Each row is a point on a tangle of strands that fork, close into loops and nearly touch. The rows are in no order.
Two points are linked if the straight distance between their rows is under 71.1. Some points are linked to none.
z786: [-18   2  19 -11  18  -5   0  -8  -4 -13   0  18 -20  19   7 -36  19 -25
   3 -39   8  13 -10]
z851: [-11  13  -5  -4 -14  21  -5  -9  11  -1  -3   6  23  24  -2   7 -14 -17
 -33  23  11   4   6]
z316: [  9  15  11   4 -23  -9  13  -8  32  15  30  13 -20   3 -13   7 -27  -9
  -2  10 -20 -25  23]
z788: [ -5 -12 -17 -29  -8 -29  28  11  25 -19   6  -7 -20 -22 -28  -1 -21   9
 -21  19  19 -35   6]
z889: [  2  21  44  30  11   3  14   3 -40   4  30  -3 -37  -2  14 -12  17  25
  34 -14 -39   8   9]
z707: [ -8  26   4   3  -3  29  -7  48  -1  33   4  42  -5  23  -5 -10   7  26
   3 -15  16   4  22]
z729: [ -8  -5   3 -37  -5 -10  35 -25  -3 -30  16  -4 -18 -29 -18 -18  22 -23
   5  -3   0  13 -27]
z766: [ 21  19  -4  31  20  -5 -41 -27 -24  22 -30  13  -9  12  31   9  -8 -15
 -13 -11  -3  11   4]
z713: [ -3 -13  18   1  25  18 -14  69 -18  39  12 -32  17   2 -25  -9  17  37
  21 -18  16  13  10]
z509: [ -8  19  30 -31  15  -1  10 -11 -31 -13   4 -27 -19 -22  -1 -38   0   8
 -28  10  17  -6   5]
z423: [-31   1  15  -6   7 -16  -5 -34 -18  25 -27  -9  -2  22 -10 -23  13 -50
  29 -34  13   3  23]
z302: [ -1   5 -12   5   0 -23 -33 -13  -4 -22   2  -1  29  -4   2  41 -15 -24
   6  18  -6   9  28]
z752: [-12   4 -13   7  33   7   4 -44 -25   0 -18 -33   3  -9   5 -11   0  -9
  30 -15  22  18  20]
z461: [-10 -15 -14  34  21   9 -25  18 -38  26   2  17 -14   6 -12   5  31  17
  44  -3   7  -3  11]
z918: [  5  -4   9   9  -9  22  16 -38  12  31  -2  11 -30 -10 -14 -16  14 -28
  -4  -2 -19   8   1]
z975: [-27 -29 -16  29   6  -3 -30 -32  -6   4  -1  22  10  17  17  -2  15 -19
  34 -13  -3  11   1]
z952: [-31  -5 -31 -28 -12 -11  36 -15  15  21 -35 -18   8   0  -7  -8  -5 -11
 -15  -2  39 -16  14]
z576: [  6  -5  35 -20 -14   4  33 -24   9  -4 -16   4 -19 -39 -30 -33  17 -30
 -28  10 -30  10  -6]
z283: [-28  12  24  -1   1 -12  23 -35  -3  19   8  -4 -12   7  -9 -17  10 -32
  26 -14  -8   9  28]
z875: [ -2 -24  10 -25 -16 -10  43 -22  18   4 -21 -25 -27 -42 -36 -11   2 -24
 -16  20 -14 -14   2]
z685: [ -9   8  -1  16 -17  26  -9  24   3  36  30  17  16  16 -12  22  15   6
  21   7 -13   3   6]
z205: [ -2  27  36 -12 -21   5  16  17  -8  -6  39  20 -24  -6 -32  -2   7   7
   1  14 -31   6  11]
z45: [ 12 -34  -3  -9 -18  14  -7  24  13 -33 -21  -5 -19 -11 -21  23   0 -13
 -48  50 -19  -5 -12]
z684: [ -3 -43  13  -7 -27  17  11  28  -4 -30 -26 -28 -16 -27 -18  13   3  19
 -54  45 -22 -25 -35]
z646: [ -3   5  52   6 -17  37  14 -16 -21  -7  20   4  -8 -15 -14 -14  14   1
  -5  25 -43  27  -3]
z560: [ 11  15  15   3   1   3 -14 -20  23 -12  -6   8  -1  11   8  16 -21 -39
 -22  19 -19   2   8]
z324: [ 13  36 -37  -8  -2  12  23 -18  11  19 -11  32   4 -13   2  16   2  13
  -2 -21   9  18 -12]
z619: [  2  21 -18  -4   0 -29 -15 -27  -8 -18 -14  16  27  -6  20  27 -11 -22
   7 -10   7  16   8]
z414: [ -3  -8 -22 -24  18  13  -4  66  -6  -3 -21 -27  18   7  11  -5  -9  40
 -20  -2  35 -17   2]
z469: [ 37  13  30  10 -15   8  -7  35  10   5  35   6  -3   3 -24   0 -14  35
  -9  -4 -14 -10 -47]
z722: [  0 -34 -31 -10  10  -8 -32  72  -8  10 -26  -9  39  16  -2   7 -19  36
  -9  -6  29 -17  23]
z185: [ 11  41   6 -20  -1 -12  33 -36   9 -10  -7  -5 -16   0   5   1   9 -31
   3 -34 -11  18 -18]
z671: [ -3 -12 -49  -4  -7  -6   6  -6   5 -28 -34  26  13  -7   9  18  10 -11
 -22  -1  18  22 -34]
z937: [  2 -24 -21  -2  -6 -15   9 -30  29 -18  10   1   5   8  18 -12   0 -17
   1  -8  12  -5 -18]
z100: [ 31  -5 -24  15   3  -8 -23  53  32  21  12  13  35  18   7   8 -26  39
  27 -23   5 -28   3]
z842: [  5 -13 -39   2 -19 -19 -19  36  19 -18  -5  30  26  13 -11  26 -29  19
  -7   5  14 -12  -8]
z853: [ -3 -32 -13   3   7 -13 -48  59  -8   7   1   0  16  15 -16   6  -1  19
   7  -3  25 -14  13]
z491: [ -8  22  25  22  -7  25 -23 -23  -7  11  16 -16   8  34  19  12 -12 -15
  -7   9  -8  13  20]
z723: [ 15  17  16   1  10   2 -28  15 -10 -39  38 -13   4  18  21  11 -11   5
   1   4  -8   7 -24]
z839: [  1  26   8 -33  -5  -2  30  16  12 -12  44  -4  15  -6   6  -7 -25  40
  10  -6  13 -14   7]
z431: [ 11  21 -14   3  -3  -3   0  -6  27  -8  -1  35   1  23   9  -6 -27   1
  -9 -13  17 -10 -14]
z7: [  0 -24  14  -9 -11  -1   4  11  -5 -26 -21 -15 -33 -38 -13 -25  -1  11
 -59  34   1 -34 -24]
z204: [  0  18   5 -12  -5 -15  -2 -36  -6  23 -33   6  -5  22 -15  -5  15 -66
  12 -36   0  12   2]
z510: [ 17  19   5  18  -9 -18 -40  27  14  -7  39   9  24  43  10  33 -20  12
  16  -4  -6  -9 -13]
z755: [-16  -2 -20  21 -14 -14 -14  26  -4  22  18  39  37  16  10  17   9  22
  50 -11   5  -7  17]
z277: [-19 -10 -27   6   8  18  -1  -4  21   5 -11  28  35  19  41 -33   0   1
  20 -31  14  17  13]
z224: [ 24   3   1   2  -4  10  -8  55  24  14  15  -7  19  17 -16   0 -28  39
 -12  -5  13 -17 -36]
z536: [ -3   2  41 -18 -18  -2  12 -10 -13 -15  45 -19   7  -9  -8 -19  -1  29
   0  22 -19   6   5]
z151: [ -4 -29   9 -39  -6  -2   7  65  -9 -21  10 -43  11  -2 -12  -2   0  55
 -11   9  21 -11 -29]
z30: [ -1  26   0  19   1 -14  -7   6  -2  18  22  14 -12  23  18  13   6  19
  36 -17 -15 -10  18]
z430: [ 14  29   2   6   4  -2 -40  19 -14  -5   8  11   9  29  17  18 -13  12
  -8  -5   6   7  -3]
z487: [ 36  23  37   7  -3   2 -23   3   7 -16  11  -6 -14  -3   0  17 -25 -20
 -34  33 -30  -6   9]
z251: [ 22  -5 -10  12   6  -1 -10  36  34  -7  49   9  22  24  20  -3 -13  39
  38 -24  -5 -20  -8]
z331: [  6   1 -17  26  -5 -25 -44  15 -12  29  -9  47   2   5  -8  19 -10   3
   6  -1   6 -10  26]
z884: [-28 -29 -46 -12  -1   4  17  -1  -1 -25 -44 -31  -2  -5  30  13   4  16
 -34   8  15 -23 -28]
z146: [-24 -13  21 -18   8  10  18 -19 -12 -20  15   7 -14 -10  -6 -32  34 -15
  14 -16   0  22 -20]
z675: [-11  17   6  29   9 -12 -25   8 -11 -14   8  39   7  48  53  -4   4   0
  26 -34 -14  13   0]
z13: [ -7   8  46 -12  14   7 -23  27 -23 -13  36 -35   6  15  -5 -13  -9  17
   0  18  14   2  22]
z933: [-27 -53 -30  24 -22  -2 -25  -1 -10  25 -34  20  29  15  -5  16  -5   5
   9   9  19   1  23]
z294: [ 20  52 -26  14  -6  -1   5 -14   5  10   2  28   7  -7  13  37   0   1
  11 -15 -19  19  -6]
z347: [ -3  -6 -13  11  -6 -36 -38  29  -1  10 -16  49  35  22   0   8 -33  15
   3  -5  24 -13  34]
z830: [ -7  14 -21  15  10 -22 -14   7  -9  -3   1  43  23  18  47   1   6  17
  35 -48   4  19   0]
z451: [  4 -35  -6   7   7  31 -15  20 -36 -10 -29 -40 -23 -13 -29  26  18  18
 -24  24  -2  12 -13]
z813: [-32 -41 -29   1 -18 -16  -8  -9   8  11 -15  16  11  10 -22   8   3 -27
  -1  11  15  -1  28]
z901: [ -6  -6  -2  -9  21 -15 -12 -22  -6 -20 -20 -24 -14  -5  13 -14  -5 -27
 -22   9  21 -10  -5]
z252: [ -1 -10  10 -12  -7   7   7  10  15 -11  11 -21   5   2   9 -22 -29  20
 -26  27  24 -33  -3]
z763: [-14  21 -32 -22  11  21  38  -3  10  11  -9  10  14  -2  15 -11   9   8
  -1 -18  31  19 -11]
z930: [ 12  21  18   2   0   0  14   4  10 -11  10  26 -17 -31 -27  38  37 -29
  23  15 -44  25  12]
z5: [  6  -2   0  23  17  -2 -46  41 -24  30  13 -28  33  20 -13  31  13  20
  24  -9  10  12  -9]
z696: [  1  -9   0  -9  17  28  13  -5   5 -13  11  18 -15   2  29 -50  13  20
   2 -21   6  14 -33]
z624: [  8 -21  34  10   2  41  -3 -18 -17   9  14 -27  -8  -5  18 -46   3  33
  -7  11 -14  -4 -11]
z910: [  1  12   3  19  21  -2 -22 -28 -13   8 -16   0 -19   3   9  -3   4 -34
   8  -8  -5  10  19]
z169: [ -4 -19 -10  12  20  -2   9 -57  -3   4 -13 -41  -5 -19  -8   1   2 -34
  29  -1  -1   3  23]
z654: [-25 -15 -16  -8  -7 -26 -21  -3  -9  21 -39  37  21  10  -7  -6  -5 -19
 -12  -8  35   1  27]
z841: [ 22  21  40  11  11   9 -14  30 -30  26  39 -23 -14  -2 -14   7   1  31
  23  -2  -7   4   5]
z123: [-20 -21 -21   7  -8  14   0  21   3  21  21   7  18  15  -8   5   9  21
  40   6  14   4  16]
z257: [  0   2   0 -45  -1 -12  21 -20   0  -9 -33 -33   4   9 -11 -30  13 -48
   2 -19  23 -21 -44]
z785: [ 24   3  11  20  -4   8 -17  15   3  41  18  -6 -25  12 -17   0 -15  12
  -7  19  -1 -17  15]
z779: [ 14 -15  -3   8  -6  -1 -32  14  12 -23  -8  12 -12  -8 -27  26   7 -30
 -25  31 -17  -2  13]
z193: [-19  47   3  20 -11 -25   5   0 -13  37   0  42 -15  14   0  30  20 -24
  21  -6 -40   3  36]
z673: [ 22 -23  12  -5 -26  -3   8  -2  23 -34  15  -3  -9 -31 -17 -22  -6  16
 -19  31 -32 -20 -36]
z462: [ 10  21  -4   1  24 -32 -12   6   3   9 -17  30 -13  29  19 -24 -17  -2
   3 -51  17 -16  17]
z932: [ -6  13 -16 -17 -12  -5  37 -15  28  -7 -46 -19  -4 -20   5  -5  -3 -26
 -54  20  17 -36 -24]
z105: [  1  -3   8   4 -13  23 -10  22  -2  -8  34 -21  26  -4 -20  41  15   1
  13  22 -20  23 -16]
z897: [ 16  17   5   2  18  16  -2   1  -7   4 -15   2 -21   5  21 -20 -10  10
 -38   5  26  -5 -20]
z471: [ -8 -28 -19 -12 -15 -23  27 -17  42 -13  13   2 -12 -15 -27   6 -14 -14
   9  17   4 -21   6]
z208: [-26  -2 -13 -44  -2 -25  41  -5  17 -11  -2  -9 -10 -15 -21 -24  -8  -7
 -11   3  33 -14   8]
z568: [-15   8   3  19  -7 -26 -31   0 -15   8   3  22  22   7   2  46   4 -22
  24  13 -16   7  36]
z833: [ -2 -20 -32  -9  -2 -33 -18  27 -15  -5 -21  32  49  -3   8  12 -22  24
  15 -18  33 -10  26]
z914: [-33 -39 -30  36 -16  -8 -15 -15  -9  17 -13  37  38   5  13  11   9   2
  36   0   0  15  12]
z114: [-44 -14  -9   2  -2  23  -6 -16 -19  -2 -31 -11  22  18   8  -5   9 -13
 -15   9  39  22  20]
z133: [  5 -19   5  21  13 -15 -38 -12   9 -11 -23   9 -13 -10 -14  18   6 -60
   1  20 -23   6  30]
z89: [ 13  -5   7   7 -13  27  -5  18  28   8  31  -4  27  33   8  -5 -21  21
  -2   1   4 -10 -28]
z782: [  9 -15  11  22   1  -2 -31  44  17  11  53  -4  27  38   1  16   0  16
  36 -12  -7 -15 -26]
z551: [ -3 -32  -6  14  20  39 -17  24 -40  -1 -22 -29 -19  -5  -8 -11  20  22
 -14  14  28  16 -11]
z377: [ 11  38 -16  14  -6 -24   3   1   2  19 -10  39   1 -18 -11  50  12 -31
  22   4 -40   8  35]
z381: [ -9 -25  12 -33 -12   8  21  22 -15 -23  13 -35   8 -21  -1 -27   4  55
 -15  20   8 -11 -15]
z692: [ 18  50   7   6   0 -38  22 -27  11 -20  -6  10 -29   8  10  21   4 -36
  15 -41 -44  11  -6]
z163: [-29 -37 -47 -18 -16   1  30  15  21 -13 -46 -15 -25  -6   2  21  -2  25
 -38  14   7 -41 -18]
z157: [ 12  15  25  -4  26  13  -7 -22  -8 -15 -21   0 -28 -10   5   0  24 -44
 -12  -4  -6  22 -10]
z130: [-12  -2 -25 -18  23  29  15  10  -1  18 -21 -13   8   1  14 -19   2  25
  -6 -12  38  10  16]
z805: [ 10   2  20  13 -19 -11  24 -10  25   4  42  22 -27 -18 -18  -8   3   1
  23   2 -44 -26  10]
z128: [ 15 -34 -29  -4  -6   5   0  29   3   7  -7 -45 -10  -8  -4  36  -8  48
 -13  11   3 -26 -25]
z539: [ 19 -11  -3  -4 -20   1  20  -7  28 -18  36  -6   1 -12  -4 -11 -15  27
   4  13  -7 -18 -28]
z350: [-13   5  30  -8  19  -1  -5   7 -19  -2  20 -11 -16  -2  -3 -26   0  15
   3   3  23   3  28]
z15: [ -7 -24 -12  25  24  22 -25 -13 -13   4  -4   2  -6   8  24 -24   9   7
  29 -12  15   6  12]
z753: [-12 -28  -9  -5   4  15  17 -33   1   4  -2 -42 -18 -19 -15  -8  -2  -4
   3  23   8   0  24]
z778: [ -1  -5  24   6 -20  22  22 -22  -5  25  17   7 -27 -23 -16 -25  20  10
  10  16 -29   5   6]
z17: [ 28  21  34  27   0   2  -9   1  -5   7  27   5 -38  22  28 -14  -8  11
   0 -10 -30 -14  -2]
z417: [ -2  28  -7 -24  10   1  34 -29  -4  12  -6 -10 -13  -7   3 -15  13 -10
  -1 -16  20  21 -13]
z67: [ -2 -37   2  -7 -11  12  13   7   3 -14  -9 -23 -26 -35 -38  27  13  -8
  -1  38 -23   9  24]
z176: [ -8  -3   9  30  21  30  -3   1 -33  26  16   4 -33 -14 -14  -2  33  15
  36   6  -6  11   7]
z996: [ 10  -7 -17  13  -3   5   2 -19  14  31 -30  25 -22  -1 -13  -7   4 -19
 -16  -3  12  -3  -7]
z873: [-18 -12 -19 -23  19 -10  15 -28 -14 -15 -44 -27  -5  -6  -3 -17  21 -37
   4 -17  29   6 -36]
z969: [ 17  13 -10   7  -6 -20  -3 -34  16  -9 -25  25   7  22  17  -2   2 -50
   2 -43 -15   8 -39]
z822: [-18  15  10  14 -16  17   7  13  -8  11  44  -5  13   1 -13  40  25   5
  36  17 -35  12   7]
z994: [ -4  26  36   3   3  17  14   5 -24  19  37 -14  -9   5   3 -15  10  39
  27 -16 -19  11  15]
z334: [ 16 -15  24 -15 -17  -9  -8   4 -15 -35  -1 -18  -2 -37 -17 -35  -1  32
 -40  40 -25 -17 -28]
z580: [  9  37  13   4   7  -9  11  -8  22 -16 -12  27 -13  35  25 -30 -18 -17
 -23 -36   5  -6 -28]
z586: [ -2 -31 -42  -3  17 -46 -17 -20 -12  -3 -56  18  27  -9  24  -8  -3  -8
   1 -29  38   0 -15]
z834: [-17  10 -34 -17  -3 -21  26 -21  13 -27 -40 -40   9 -18  23  14  -7 -28
 -36  16  16 -21 -16]
z432: [ 22   4   3  11  -1  19  -3   0  13  21 -10   7 -27  -6  -8 -10 -15   4
 -35  24   9 -20  -7]
z62: [ -1 -13  15   6   7  11  32 -58   8 -10   9 -34   4 -23   0  -2   7 -37
  26  10 -24  15   3]
z592: [ 11  -9   1  -4  19  28 -13  43 -26  16  -1 -25  -5  -8 -13   0   7  40
  -2   1  23   7  -5]
z827: [  5  20 -12 -17  12  11  26 -22 -14  16 -33 -21 -25 -33  -4  -7  16  -5
 -33   5  21  12 -16]
z77: [ 11  13 -10  29 -19 -20   4 -31  31  17 -19  53  -8  26  -1   3  -7 -44
  17 -32 -26  -6 -19]
z490: [ 15  47  -3  15  -2 -11   1 -17  -9   0  -7  21 -16  16  30  27   6 -20
   1 -29 -28  27   6]
z26: [ 17  28  17  16 -19  12   4  -1  17  17  35  -1   8   5  -3  32 -20  -5
   2  14 -40  -9  16]
z22: [-10 -38 -46  -3  -5  -4  16  12  21   9 -44   3 -22   6  -1  -2  -6  15
 -28   4  26 -24  -1]
z552: [ 13  14 -24  -3  -7 -19   8  -8  21   3 -15  24 -10 -18 -20  27   0 -34
   1   9 -14   2  16]
z726: [ -1   1  13 -32  -3 -11  26 -13   9 -49  11  -4  -9 -46 -18  15  17 -16
  -6  24 -24  18  -5]
z54: [  2  -8  16 -27  -1  12  10  41  14  -6  48 -21  24   6  -8 -10 -14  42
  14  -1  13 -11  -6]
z959: [ -4  10  -1  32 -12  -3 -12 -22   7  13  -5  37  16  32  27  15 -15 -20
  -3  -6 -11   9  12]
z259: [-25 -17 -35 -20  13 -11  25   8  18  14  -4  24  17  -2  -1 -18  12   6
  37 -34  35  15  18]
z591: [ 33  26  22 -10   0   4 -13   6  -8 -21  12 -26  -9 -25  -4  10 -13   9
 -31  33 -10 -12  -5]
z593: [ 17  15  47  -6  -8 -16  26 -28   5  -6  -2   8 -32 -16 -10 -25   3 -25
 -15 -13 -35   7 -12]
z447: [ 19  16   5  24  18 -17 -22  17  10  -5   7  33   1  41  45 -21 -22  10
   9 -45  -3  -8  10]
z315: [ 21   4 -19   6  25  33  -3  28  -5  15   1   8   3  -1  36 -20   9  43
  17 -27  12  16   2]
z523: [  5  -7 -18  18 -16  30 -22  17 -12  16 -18 -10  14   3 -28  44  19   1
 -25  29  -5  20   4]
z179: [  5 -19   4   7  11   7 -21  -9 -16 -31  22 -44   1  -8  -3   8  -2   2
   3  26  -2  -5   4]
z217: [ -4 -12 -21   6  14 -16 -13  18  23  -5 -19  50  32  22  32 -38  -7  -2
  13 -51  16  -4  10]
z991: [  4 -24 -16  -7 -19   4   4  14  21 -36  27  -9  10 -16 -26  43   8   4
  12  25 -23  11 -11]
z565: [  3 -34 -46   1  10 -30 -10   2   6  10 -39  21  -4 -10   6  -5  -5   7
  -2 -10  33 -15   1]
z858: [ -7   8  21 -32 -16   3  34   1   4  -6  40   8   6 -14 -15 -37  -6  40
   4   8   1  -4  11]
z82: [ -4 -10  24  -1  30  28   7 -21 -17  -8   0 -21 -11 -10  28 -54   5  24
  -7  -9  11   3 -18]
z40: [  2  18  -9 -40  -6  -7  25 -26  10  12 -32  -8  16  27   4 -23   9 -34
  11 -47  25  -5 -31]
z230: [ -1 -22 -29 -11  28  26  10  13  30  -7   4   3  26   5  51 -40 -18  17
  16 -30   9  -6  10]
z533: [ 49   8  22  -6 -10   5  -9  21  -7  -9  31 -22  -1 -24 -14  10  -2  29
 -18  16 -23   0 -43]
z124: [ -5  33   0 -24  -9 -11  11 -20   8  19 -35  24   4  28  -8 -16   3 -39
  -8 -37  14  16 -18]
z258: [-14  15   2  34 -20  -2  14 -31  22  20   2  41   1  42  27  -8   0 -26
  18 -29 -23  10  -7]
z622: [  4 -13  -2  -6  11  34   5  20  22  -8  18 -20  33  21  46 -24 -18  28
   0  -4  11 -10 -15]
z697: [  6  10  28  -3  15 -25   0  -3   3 -30   7  19 -29  21  26 -46  -4  -7
  -3 -31  -1  -3 -10]
z472: [ 25   9  43  16  -5 -10  -1 -23   4   3  13  16 -49  -4   8 -27 -10  -8
 -17  -7 -35 -16  -1]
z866: [ 29  36   8  -4   6   7  25 -42  20  -2 -16 -10 -10 -12  28 -15 -26 -13
 -35  -1  -5 -11 -26]
z911: [ 16  11  -3  -9  20 -12  -2 -21   1 -46  27 -14   3 -10  29  13  -7  -6
  11   1  -1  13 -20]
z309: [-19 -29  10  17  13  35  -7   1 -37 -18  -6 -32 -11 -14 -38  15  23  -3
   1  30   0  25  11]
z612: [ -4 -19 -17 -16 -13   3  45 -35  18  14  -8 -37 -20 -32  -9   0  -7   2
 -19  24   1 -16   3]
z628: [ -3 -34   3   9  13 -17 -42  52 -16  25  -8 -40  18  17 -29  28   2  19
  -4   7  17  -3  -9]
z175: [ 15 -25  28   5   0   3  -9 -16  -5 -29  17 -24 -13 -31   1 -13   2  -9
  -6  26 -32   1  -1]
z273: [-21 -21  23 -10 -15  19  13  28  -2  12  45  -4  18  15 -18  -8   4  26
  29   4  11   2   4]
z328: [-36  -5   1  -2  -5  43  -4 -17  -2 -12  -3 -14   9  22  17 -15  -2 -17
 -26  20  17  12  -1]
z332: [ -6 -33  15 -21  25   7   3  71  -2  14  14 -54  24   0 -27 -17   2  47
   2  -5  18   2 -13]
z721: [ -5  11 -16  -7   7 -24  -4 -47   5 -21 -15   7  14   8  19  16  -1 -55
  12 -24  -9  20 -14]
z231: [-40 -25 -23  -9  18   7   1 -16 -22 -14 -40 -16  -7   5 -12  -8  19 -21
  -6  -7  36  18  -3]
z534: [ -5   2   3  19  13  20  -9   9 -30  -3  -8   0 -20 -26 -36  27  33 -12
   6  18 -15  28  19]
z405: [ -5  24  28  30 -21  31 -15  -5   0  25  16 -15  18  22  11  31  -5 -12
  17  20 -42   7  23]
z200: [ 17  -8  22  27  14  -5 -36  31 -16  20  34 -32   2   5 -21  20  17  15
  22  -1  -9   0 -16]
z299: [ 12  22  -3 -13  18 -24  -6   5   5  12 -17  18 -16   5  -2 -29 -23   9
 -19 -16  33 -24  17]
z679: [  0   1 -26  -5  -9  21   4  20  -7  -1 -18   1   0  -5  -5  23   7  17
 -32  25  15   8  -9]
z985: [  6   4  20 -14 -17  -3  36 -12  22 -19  35  19 -10   0   6 -35 -14  20
   1 -15 -13  -6 -19]
z926: [  6   6 -15 -22   0  -6  19   1   4 -28  29  -9  -8 -31 -24  27   8  -1
  14  14   2  12   4]
z49: [-33 -10  -8  -6  14 -21 -20 -22 -26  13 -31  13  26  18   2 -19  -1 -30
  17 -27  31  15  30]
z319: [  7  -9  -1   7  33  21  -9 -28 -28  -9  -3 -23 -18 -12  16 -25  14  11
  11  -1  13  12   0]
z602: [ 16  33  20 -13  -3   0  28 -24  16 -16 -27 -18 -10 -30  10 -13 -11 -25
 -63  22   5 -27 -27]
z718: [ 17   9  -1   2  18  21  -1 -19 -15  -9 -28 -20 -26 -38   2   9  17 -20
 -26  18  -9  23  -8]
z78: [ -7  39  24   3  -1  -8  14 -16 -13  20  12   9 -20  -2  -7  18   8 -25
  10  -6 -28  10  38]
z191: [  8  23  25  13   6   1  16 -14 -18  -9  23   8 -42 -13   4   1  30   4
  28 -21 -38  19 -10]
z235: [ 14  13   9  21  11  20  -9  14 -26   8  25  26 -31 -11  -8  18  36  10
  16  -5 -22  15  -9]
z280: [-19   1 -26  37 -12  -5 -13   2 -13  23  16  40  26   3  21  35  19   5
  62   1 -27  -3  -5]
z840: [  8 -27  10  -2 -14 -26  19 -18  32 -23  33  14 -23 -26 -26 -16  -3 -11
  14  12 -22 -18  -2]
z525: [-14  -6 -49 -15  -2  -5  21   2  20 -17  -5 -11  33   5  29  11 -16  19
   0   2  32  -9  -3]
z595: [-10  20   1 -14  10  11   0  21   9  28  -6  29  -7  24   0 -33  -9   8
 -16 -16  28  -4  32]
z756: [  1 -30 -28 -12 -15   8  26  -1  16   3  -9 -37 -14 -23 -10  28  -4  31
 -17  29  -5 -17  -9]
z550: [-14   2 -29 -29  32  -6  -3  32 -16  -1 -36 -15  14  -6  15 -17  -4  19
 -14  -4  52  -4  22]
z261: [  2   0 -30  -4  -4 -16 -12   3 -10 -11 -15 -13   7  -9  -9  35  -5   1
 -19  19   8   6  14]
z663: [ 29 -10  29  20   7  18  -1   0   3  14  24 -13 -20   5  29 -31 -17  38
   6  -5  -6 -15 -13]
z115: [  8   7   2  24 -21  20 -39   8 -16  20 -12   8  42  16  -8  38  -1 -13
 -10  25 -10  22  11]
z843: [ -2   9  44 -29 -24  19  20  -4 -14 -29  29  -3  10 -22 -17  -9  12   5
 -27  33 -31  27  -4]
z189: [  0  11  14 -30   5  -5  23   0 -24 -17  12 -32  -8 -41  -4 -20  -1  41
 -14  22   7 -11  -8]
z75: [  6   1   6  16  11   8 -24  -7 -13  24   0 -12 -23  -4  -8   7  -4 -11
  -2  18  -3  -2  37]
z364: [-13  20  -9   4  -1 -34  -6 -28  -6   6  -7  30  32  15  18  11   6 -14
  29 -39   6  19  12]
z995: [ -8  -5  -5  17 -25 -46 -19  -7 -12  11 -19  57  51   6  13  22 -31 -10
   5 -14  13  -3  25]
z457: [  1 -18 -14  -8  -4 -17  20 -22  33  -2  -7   3 -11 -25 -34  17  17 -36
  18   2 -11  -1   2]
z658: [ 11   4 -17   9   2   1  -9  28  30   9   5  31   9  24   7 -10 -30  16
   8 -14  14 -25  10]
z732: [  1 -14  31  -8   2  13  17 -50  -3 -26   6 -26   3 -45  -6 -16   3 -11
   4  21 -41  17   3]
z148: [  1  28  29  15  -5 -23  10 -23  15  27 -11  20 -35  27  -8 -10  -3 -48
   1 -39 -28  -5  15]
z327: [-31 -21 -28 -13   9 -14   7  -7  -2 -22 -46 -43   9  -2  33   2  -9  -4
 -32  17  33 -34   5]
z716: [ 13 -16  -7 -17 -12   7   1  46  10   8  12 -31  11   1 -28  17 -14  38
 -17  19  13 -15 -28]
z99: [ -9   0   6  23 -17 -15 -49  13 -33  15  -5  19  54  10   3  47 -14  -7
   3  11   4   4  17]
z547: [  4  38  18  10  -4  20  12  12   2   4  19   6   4 -15 -13  54  23 -23
  33  28 -57  19  24]
z342: [-21  26  -2  19 -26 -19 -19   4  -9   7  -4  60  35  27  12  21 -15  -1
  -3  -8  -6  10  13]
z861: [-12  13 -16 -20 -14  -9  34 -31  33  12 -34  -8   9   6 -12  -8 -16 -34
 -32  -3  21 -23 -16]
z103: [ 10 -10  36 -16   4  -9 -18  15 -23 -28  35 -61  17  -7  -5  -2 -16  20
  -2  27  -3  -8 -10]

A piece is all that can be reached along the links. How many separate loops has the piece of each point below (a circle has one, a figure eight two, a Y none), and how many tips (points with one link)?
z472 | loops 3, tips 6
z185 | loops 1, tips 7
z364 | loops 1, tips 3

How many points has the smallest loop of links through each point below? Write - if it is on no loop.
z914 | 31
z169 | 13
z381 | 17
z261 | 7

Name the points in between on the shortest way along the links from the first point to the second, in order.
z753, z866 | z169 > z752 > z319 > z15 > z975 > z914 > z933 > z813 > z654 > z49 > z423 > z283 > z78 > z193 > z377 > z552 > z457 > z471 > z788 > z208 > z952 > z861 > z932 > z602
z593, z914 | z472 > z17 > z663 > z624 > z82 > z319 > z15 > z975
z319, z713 | z752 > z169 > z753 > z612 > z756 > z128 > z716 > z151 > z332
z347, z447 | z995 > z342 > z959 > z258 > z77 > z969 > z721 > z619 > z364 > z830 > z675
z100, z157 | z658 > z431 > z580 > z697 > z786 > z146 > z729 > z726 > z926 > z991 > z105 > z822 > z685 > z123 > z273 > z54 > z839 > z858 > z536 > z843 > z646 > z778 > z918 > z996 > z432 > z785 > z75 > z910
z622, z231 | z89 > z224 > z469 > z533 > z591 > z487 > z560 > z851 > z328 > z114
